Points on a hilly landscape, in no order, each with its height.
From any point a ball rolls to the lowest of the 4 points nearest to it. It stops when none of these is lower. Distance is the straight distance between rows; heights are no part of it.
Bepu h=168: [-32  14 -13 -12  21  -1   6  17  56 -16]
rol h=391: [-11  -5 -19 -10 -14 -30  -7 -57 -41  50]
kido h=199: [ 59  -6  18  28 -11  35  -6  47 -42 -17]
mamul h=514: [-10   2  15   4   5 -22   4 -63 -51  41]
Patip h=128: [-30   5  -2  -9  18 -11  12   0  41 -10]
Mag h=250: [-73  22   1 -16  26 -14  19 -45  18  -1]
Diga h=130: [-23   9 -33 -14   4   2   9  30  55 -17]
Ruk h=228: [ 53 -12   9  22 -23  33  -8  52 -40 -20]
zoz h=187: [-11  14  21  -8  20  17 -15  49  50 -41]
dakes h=311: [ 15 -10  35  -4   2  13 -13  34  23 -24]
Dun h=231: [-28  -2  27  -6  19 -10   7 -23  11  -2]
malig h=304: [-53   8  -1 -15   8 -20   6 -60  -1  17]
ripo h=225: [ 28 -22 -25   0 -24   0  -1  -3 -33  20]
motik h=441: [-14  -8 -21 -20 -14 -25   4 -41  -8  29]
tez h=291: [  9 -17 -13 -10 -11 -14   7 -15  -2  12]
pon h=314: [  6 -13  30   2   5  -1   0  -3  -7  -7]
reni h=171: [ -1   2  12 -15  -7  22 -13  53  43 -34]
Mamov h=126: [ 58   8  20  41  -3  27  -3  32 -56  -1]
mal h=133: [ -7  -6 -17 -14  -2  -4   7   1  27  -3]
Kas h=160: [-26   9  14 -11  18   0   3  12  44 -25]
kob h=287: [ 57 -14 -14  23 -28  35  -3  44 -49  -7]
Gumid h=351: [-24  13  39  -5  24   5 -13  24  45 -32]
gofu h=131: [ 17  -3  52  -1   1  24 -21  44  15 -32]
tek h=155: [ 43 -15   4  13 -11  -4   1  -5 -37  16]
Fiz h=174: [ 33 -15 -23  10 -24 -10 -10 -20 -44  37]
kek h=156: [ 58  -3  10  38  -4  14   0  17 -48  16]
Lut h=127: [-18   8 -14 -11  16  11   1  34  62 -27]
gol h=271: [-81  33 -20 -17  22 -17  13 -57  22   5]
tar h=186: [ 17 -10  -4  -3 -14   8   0  27  16 -19]
Ker h=362: [-86  36 -45 -22  25 -19  16 -50  28  13]
vaka h=276: [  1 -10  11   1   6 -17   5 -22  -6   2]
gef h=198: [ 52 -16 -21  18 -26  11  -2  11 -43  20]
kep h=343: [ -4   7  38  -9  15  14 -15  34  38 -39]
gepen h=342: [-62  31 -53 -14  23 -17  12 -28  47  10]
dep h=221: [ 18  -8 -24  -6 -23 -20  -7 -49 -53  57]
bozat h=229: [-60  21 -19 -14  28 -13  12 -25  40  -5]
seguv h=201: [ -6  -5 -19 -13  -8   6   0  26  31 -24]
bas h=162: [ 55  -4  31  30  -1  22 -13  27 -41 -11]
Lod h=157: [ 53  -7  11  27 -11  18  -7  26 -47   1]
Raka h=51: [-16   9  10 -13  12   9  -1  37  53 -32]
rere h=132: [ 26  -4  -9  13 -14 -15  -5 -36 -52  42]
tun h=82: [ 14  -8 -12  -8 -27  26  -3  52  29 -31]
vib h=468: [-56  10 -27 -24   1 -26  11 -42  17  18]
Mupez h=84: [ 32  -3  32  32  10   4  -2  -7 -37  18]
Rinez h=321: [-17  -7   4  -6  -1 -26   7 -44 -11  22]
suz h=189: [ -4  -6  -1  -9   2   0   1   8  30 -18]
Godud h=173: [-39  13  20 -12  24  -9   6  -4  36 -21]
Safog h=209: [ 22 -20  -9   6 -12 -12   2 -19 -28  28]
deg h=103: [ 64  20  34  44  -2  37 -13  48 -59  -6]
feka h=246: [ 36 -19 -19   6 -29   4   2  13 -25   7]
bugul h=172: [ 28  -6   7  23  -5 -10   1 -29 -48  31]
fibeg h=284: [ 39 -18  15  16 -16  24 -10  43 -17 -21]
Kesol h=200: [-27   2 -18 -16   2 -17  10 -19  30   1]
ketab h=204: [-50  10   9  -5  28  -9   9 -21  28 -11]
Rabuk h=722: [-27  -5 -37 -26 -20 -29  -2 -58 -11  42]

For each start below, name the point where the ball stops.
vaka -> Patip
pon -> Patip
Bepu -> Raka
Lod -> deg
bozat -> Patip
seguv -> Raka
Mag -> Patip
kek -> deg
kido -> deg
bas -> deg
rol -> rere
ripo -> rere
